Each row is a point on a tangle of strands that fork and nearly touch. The rows are in no order.
In the rows, 128 means zero.
Points whose rows are less than 90 apart are linked; no others are. Some points are linked to none.
setam: [143,114,129,119,97,118,128,155,148,158,156,135,112,136,122,113,140,127,91,113,114,119,137,122,124,135]
Gulo: [126,132,131,153,125,169,140,134,118,141,140,114,138,129,127,136,145,82,114,138,147,103,121,170,154,109]
Kolir: [124,126,151,117,139,145,168,114,128,111,139,141,147,103,115,161,143,134,112,91,93,142,152,114,150,121]
kad: [145,122,96,131,124,129,138,115,125,178,160,147,142,134,138,120,143,134,112,146,151,97,108,118,135,128]
donut: [105,153,158,116,112,121,124,144,149,117,141,98,135,120,152,133,105,112,121,115,85,154,147,129,118,108]
kipod: [123,173,127,123,137,155,108,145,125,103,77,146,127,124,157,160,127,121,143,154,112,156,135,113,152,98]
Zorit: [128,131,158,119,105,160,117,144,139,137,148,132,102,124,138,130,126,126,100,116,87,127,133,142,143,149]
moke: [126,130,145,100,126,119,138,152,118,148,160,137,133,127,128,142,102,149,118,140,104,106,124,143,81,96]
rila: [120,83,113,123,130,149,110,117,96,99,135,112,128,113,172,129,95,114,156,136,115,152,130,162,116,131]
kef: [141,93,126,103,94,124,134,135,106,84,105,85,106,149,150,118,124,95,161,135,140,153,140,131,126,153]
vide: [107,135,142,153,153,134,170,112,116,138,116,142,119,110,100,126,137,167,135,142,129,85,158,103,113,75]
biko: [141,118,142,127,129,135,118,147,133,123,126,102,140,142,91,119,137,109,113,165,135,105,157,135,123,103]
Betip: [164,80,124,114,120,108,96,128,120,132,114,122,120,126,149,117,96,123,169,141,146,164,133,110,118,174]
zova: [141,129,124,107,99,132,125,109,125,109,133,147,148,122,146,139,94,140,128,115,91,172,149,118,110,130]
pez: [135,123,114,142,149,138,149,106,107,123,105,137,166,185,116,163,153,130,139,86,123,120,107,148,157,119]
Pufe: [132,95,140,114,111,122,121,145,134,109,122,113,89,117,125,97,148,124,131,138,154,106,124,137,137,163]
Muma: [122,90,148,118,125,105,115,153,126,153,139,111,152,100,151,111,90,117,156,95,108,138,157,163,133,118]
golu: [123,129,157,167,164,163,156,114,135,138,125,106,138,143,123,149,154,104,127,130,126,105,145,148,135,108]
Roza: [132,111,126,115,119,110,137,168,149,170,152,137,129,132,110,108,103,133,119,83,111,101,135,134,113,109]
Gafuz: [130,139,96,124,96,107,133,139,133,136,149,130,121,134,113,107,79,121,124,120,115,135,138,170,102,142]
kofe: [159,92,163,145,172,150,150,104,162,127,136,119,106,159,129,111,168,113,114,107,135,106,119,140,92,132]
Sasas: [128,137,114,142,146,136,128,95,142,91,104,99,107,165,120,120,200,128,114,120,142,132,111,124,129,161]
bafa: [150,105,143,116,103,117,147,168,136,132,154,110,97,136,133,114,127,102,141,126,150,94,133,163,129,152]
givut: [138,141,104,156,139,140,167,113,137,167,155,142,152,147,115,157,141,116,118,109,156,101,103,126,132,124]
vipi: [119,119,130,136,186,129,107,133,111,129,99,119,146,141,110,143,140,140,166,140,157,121,109,113,156,103]
gam: [143,115,157,128,143,132,119,125,170,121,123,126,100,143,111,115,157,129,101,136,134,96,110,136,82,134]
zap: [128,146,140,135,112,130,113,139,131,140,135,110,122,91,101,99,111,121,135,139,130,128,167,154,149,134]
tuvet: [122,136,121,124,134,121,146,154,151,135,139,125,141,124,135,133,149,86,136,133,172,116,84,136,115,124]
pufo: [141,113,90,138,153,149,130,86,83,133,107,132,153,150,124,137,151,138,134,103,126,112,109,139,159,145]
zudan: [146,116,142,156,158,158,154,113,153,109,105,101,113,152,138,113,201,119,107,108,144,106,116,142,123,138]
Fika: [99,178,105,139,138,135,140,111,137,123,97,149,128,109,97,123,146,161,119,102,116,136,131,106,146,115]
Mib: [115,158,114,131,109,124,102,105,115,116,123,147,103,137,108,109,78,157,118,173,133,152,136,92,142,146]
Gik: [122,114,137,119,143,135,115,156,116,132,133,145,127,130,98,144,121,165,131,160,116,113,121,127,102,113]
kizu: [172,116,130,103,92,109,120,143,138,133,126,154,139,130,153,131,95,99,141,153,161,119,114,149,116,134]
ruk: [141,111,127,146,140,125,146,86,132,133,131,128,172,122,86,108,136,125,113,99,155,125,129,135,120,140]
Bilo: [144,115,159,143,173,141,165,126,118,155,136,133,125,120,109,151,132,148,140,158,113,77,157,101,92,81]
Num: [106,141,145,129,142,146,84,126,125,108,119,126,112,94,144,112,126,119,102,124,104,134,133,106,139,96]
rupe: [142,121,128,115,105,92,120,175,138,158,136,120,141,117,141,108,83,127,150,102,109,134,144,133,120,104]
vike: [92,150,118,142,159,103,124,97,118,123,108,116,168,110,134,123,166,136,114,103,120,132,122,128,140,98]
Mavo: [99,156,122,133,180,125,79,117,100,110,81,120,142,109,139,146,130,127,155,108,110,144,120,121,169,107]
Ganub: [136,150,115,111,123,124,116,116,135,116,127,163,133,126,123,123,124,148,113,117,115,157,108,112,120,146]
Samun: [122,115,134,121,96,136,129,127,105,91,130,90,95,136,180,148,130,94,142,127,136,162,120,111,136,154]
Didem: [135,109,116,106,107,79,94,149,147,151,132,146,110,112,149,87,90,140,141,98,114,152,140,116,124,140]
Pov: [113,109,133,125,138,129,153,130,126,148,166,117,134,92,116,145,108,113,130,106,120,112,124,178,125,138]
velen: [137,111,126,138,121,133,126,146,122,92,87,131,94,120,135,94,144,109,134,145,188,110,101,116,163,149]
fim: [148,123,151,108,129,144,111,146,126,106,135,148,127,105,150,154,121,110,156,125,133,145,106,119,141,149]
mugub: [149,122,81,134,123,115,150,117,125,138,116,138,80,146,117,120,148,140,110,162,192,87,107,142,139,157]
Zota: [176,97,101,108,101,112,110,131,135,146,132,140,145,151,145,126,106,116,145,143,164,140,129,112,117,149]
dasak: [121,137,134,144,151,141,113,132,97,109,102,140,105,139,128,111,142,123,151,163,190,119,101,119,164,142]
rir: [103,131,120,146,149,152,112,147,117,151,132,126,151,98,139,124,155,137,126,151,126,125,101,104,142,129]
piz: [123,156,111,141,133,138,156,96,105,117,113,138,162,176,121,181,156,155,133,115,98,131,110,131,125,117]
zitu: [127,109,144,132,147,140,100,124,96,118,106,112,146,147,128,124,140,123,144,169,164,119,120,130,157,134]
gevaz: [131,150,141,134,137,122,166,118,143,152,155,121,151,118,105,161,134,95,122,134,160,128,101,131,112,140]
keri: [140,172,115,125,118,124,107,118,123,104,90,147,137,140,162,135,105,132,139,163,123,165,122,109,126,105]
Saz: [103,140,163,118,129,135,104,124,130,109,148,120,122,109,128,133,122,126,100,120,79,134,165,137,128,128]
mozin: [108,108,142,120,148,124,99,130,117,130,143,116,134,89,168,126,74,132,155,119,102,161,153,157,124,132]
tok: [121,122,139,140,183,124,131,159,129,141,100,127,162,137,99,157,134,144,155,150,130,101,131,107,130,69]
muge: [128,151,120,137,108,124,127,138,141,134,138,112,111,114,113,108,97,113,155,114,117,165,149,153,129,157]
Likuf: [119,114,105,103,104,124,131,119,128,95,144,99,87,156,158,129,158,113,114,114,141,157,106,121,134,179]
Guzu: [121,117,94,130,114,151,172,141,151,164,177,143,119,139,90,141,110,105,129,103,144,95,132,145,102,131]
fovum: [124,115,128,122,129,104,145,167,150,149,161,101,111,134,105,128,123,98,136,123,168,104,110,156,109,137]
Bosip: [129,114,149,118,137,114,126,164,152,128,122,125,153,137,90,128,105,116,138,151,135,133,166,117,99,100]
Pev: [101,117,133,128,147,134,97,154,128,143,130,140,127,89,129,91,152,131,107,140,127,125,111,117,125,104]
kidav: [121,118,100,130,132,167,88,109,105,98,125,131,109,121,154,115,99,141,145,139,113,144,121,131,123,137]
Koz: [108,122,132,104,106,120,168,121,123,129,166,146,149,127,131,150,133,154,119,125,105,123,132,111,95,98]
Gog: [124,128,131,126,136,132,141,121,129,98,135,100,108,152,124,146,180,109,129,124,154,135,99,107,130,170]
suno: [115,99,145,123,151,111,133,156,121,160,165,104,157,107,128,124,99,103,131,118,128,111,146,168,115,111]
Soku: [98,160,137,159,132,121,148,111,132,121,85,132,115,99,94,98,147,155,119,124,115,109,151,89,126,91]
satav: [126,120,151,149,123,139,153,130,127,149,132,116,152,139,106,130,155,116,115,140,116,109,157,125,118,80]
Malur: [124,129,99,139,121,137,115,139,115,179,126,136,127,128,133,129,143,147,129,148,126,125,121,97,160,133]
Kon: [142,140,84,127,112,104,119,128,153,149,132,138,86,127,148,130,128,140,103,160,168,123,98,146,133,169]
pab: [117,98,126,126,106,94,91,128,145,155,110,122,126,113,181,104,90,139,151,74,88,156,130,129,115,130]
samav: [137,152,92,132,96,123,103,102,135,115,110,147,123,157,143,106,105,144,126,179,147,163,144,116,119,125]
vibo: [143,136,138,135,138,152,124,133,140,123,127,163,126,143,98,150,141,159,125,136,125,130,108,106,117,144]
zifo: [132,158,122,139,103,143,154,120,121,142,138,121,138,109,122,124,117,109,116,146,129,132,144,161,149,110]
boro: [136,116,120,114,163,131,141,154,141,124,131,125,167,146,108,160,117,125,142,132,126,137,150,93,118,84]
mevu: [145,110,101,146,135,122,143,97,103,137,117,144,161,132,99,133,140,149,117,119,124,107,131,114,136,140]
Puva: [126,150,123,135,123,127,86,110,122,125,113,135,92,140,120,105,90,146,105,148,133,122,150,130,155,157]
Ril: [153,143,134,101,104,85,109,139,123,141,142,147,124,122,157,127,102,127,126,139,139,125,108,148,130,161]
lezel: [114,145,123,140,128,149,152,107,119,99,135,133,147,145,129,149,150,136,107,96,82,140,118,121,142,108]
pim: [129,164,115,122,120,126,176,104,147,97,110,154,127,107,108,132,166,161,107,108,121,129,123,106,123,109]
Bani: [123,113,158,129,138,124,146,112,133,128,150,144,167,109,103,145,122,123,117,106,115,155,157,107,140,154]
Kaneg: [111,159,125,143,97,123,121,135,117,169,152,123,113,116,134,115,122,149,114,161,103,134,141,107,132,136]
Ripil: [106,128,136,147,163,105,133,93,145,120,110,107,165,105,110,105,144,129,102,114,143,122,111,135,121,125]
Ponud: [87,143,131,145,165,120,101,83,91,131,88,120,144,120,130,129,144,160,131,104,118,124,110,95,161,93]
lupav: [121,180,121,122,156,148,99,136,127,78,106,124,138,109,145,169,124,112,151,112,120,155,120,110,157,119]
nuz: [162,78,131,109,106,126,141,138,114,108,107,125,103,138,156,120,99,108,186,132,149,152,135,133,101,162]
Buto: [99,160,146,103,76,82,128,146,135,132,130,128,121,127,153,112,126,136,127,113,82,146,146,127,124,116]
tilip: [152,103,145,126,122,140,133,141,151,129,136,139,92,160,116,138,154,145,127,161,129,112,105,115,103,156]
Fona: [128,141,139,111,103,108,172,106,132,116,149,155,123,111,95,130,147,172,107,110,115,120,147,114,97,125]
lige: [134,156,128,104,97,98,126,142,150,142,149,123,89,144,150,123,125,142,119,137,138,125,101,155,130,180]
Luta: [121,109,137,111,102,129,128,127,156,104,163,132,130,141,150,143,104,109,117,120,93,166,134,139,93,115]
niv: [138,128,113,126,99,142,83,111,98,98,134,120,87,133,137,113,96,136,125,131,129,146,144,144,142,168]
lipeb: [128,169,121,161,130,143,117,110,114,123,82,138,141,138,139,130,146,120,107,129,127,113,137,131,163,96]

A fork is a point with three links. Follow the links from the first point to the second and name the forks in between, in order.
kad; Mavo | Malur Saz rupe Muma
samav; pab | Muma rupe
mevu; suno | Muma
donut; Zota | vibo
Pufe; Num | Malur
Gog; vike | vibo donut Saz rupe Muma
Zota; Num | vibo donut Saz
Puva; rir | Muma rupe Saz
niv; Gog | Muma rupe Saz donut vibo
Fika; velen | vibo donut Saz Malur

A fork is a point with three links, a tip a point with one. Leave the first point through the second and follow the links. Name the first fork or tip that comes.
vibo; tilip | mugub
Bani; Kolir | Muma
Gafuz; muge | Malur
kad; givut | Gafuz
Zota; Betip | vibo
keri; kipod | Bani

Follow the links from the first point to the second, and from the first to the third. Name the last point that the two ways share.
Kaneg; pez; zudan | Saz
samav; Zota; kad | Saz
bafa; Fika; nuz | vibo
Gog; vide; keri | vibo
Mavo; pab; Samun | rupe
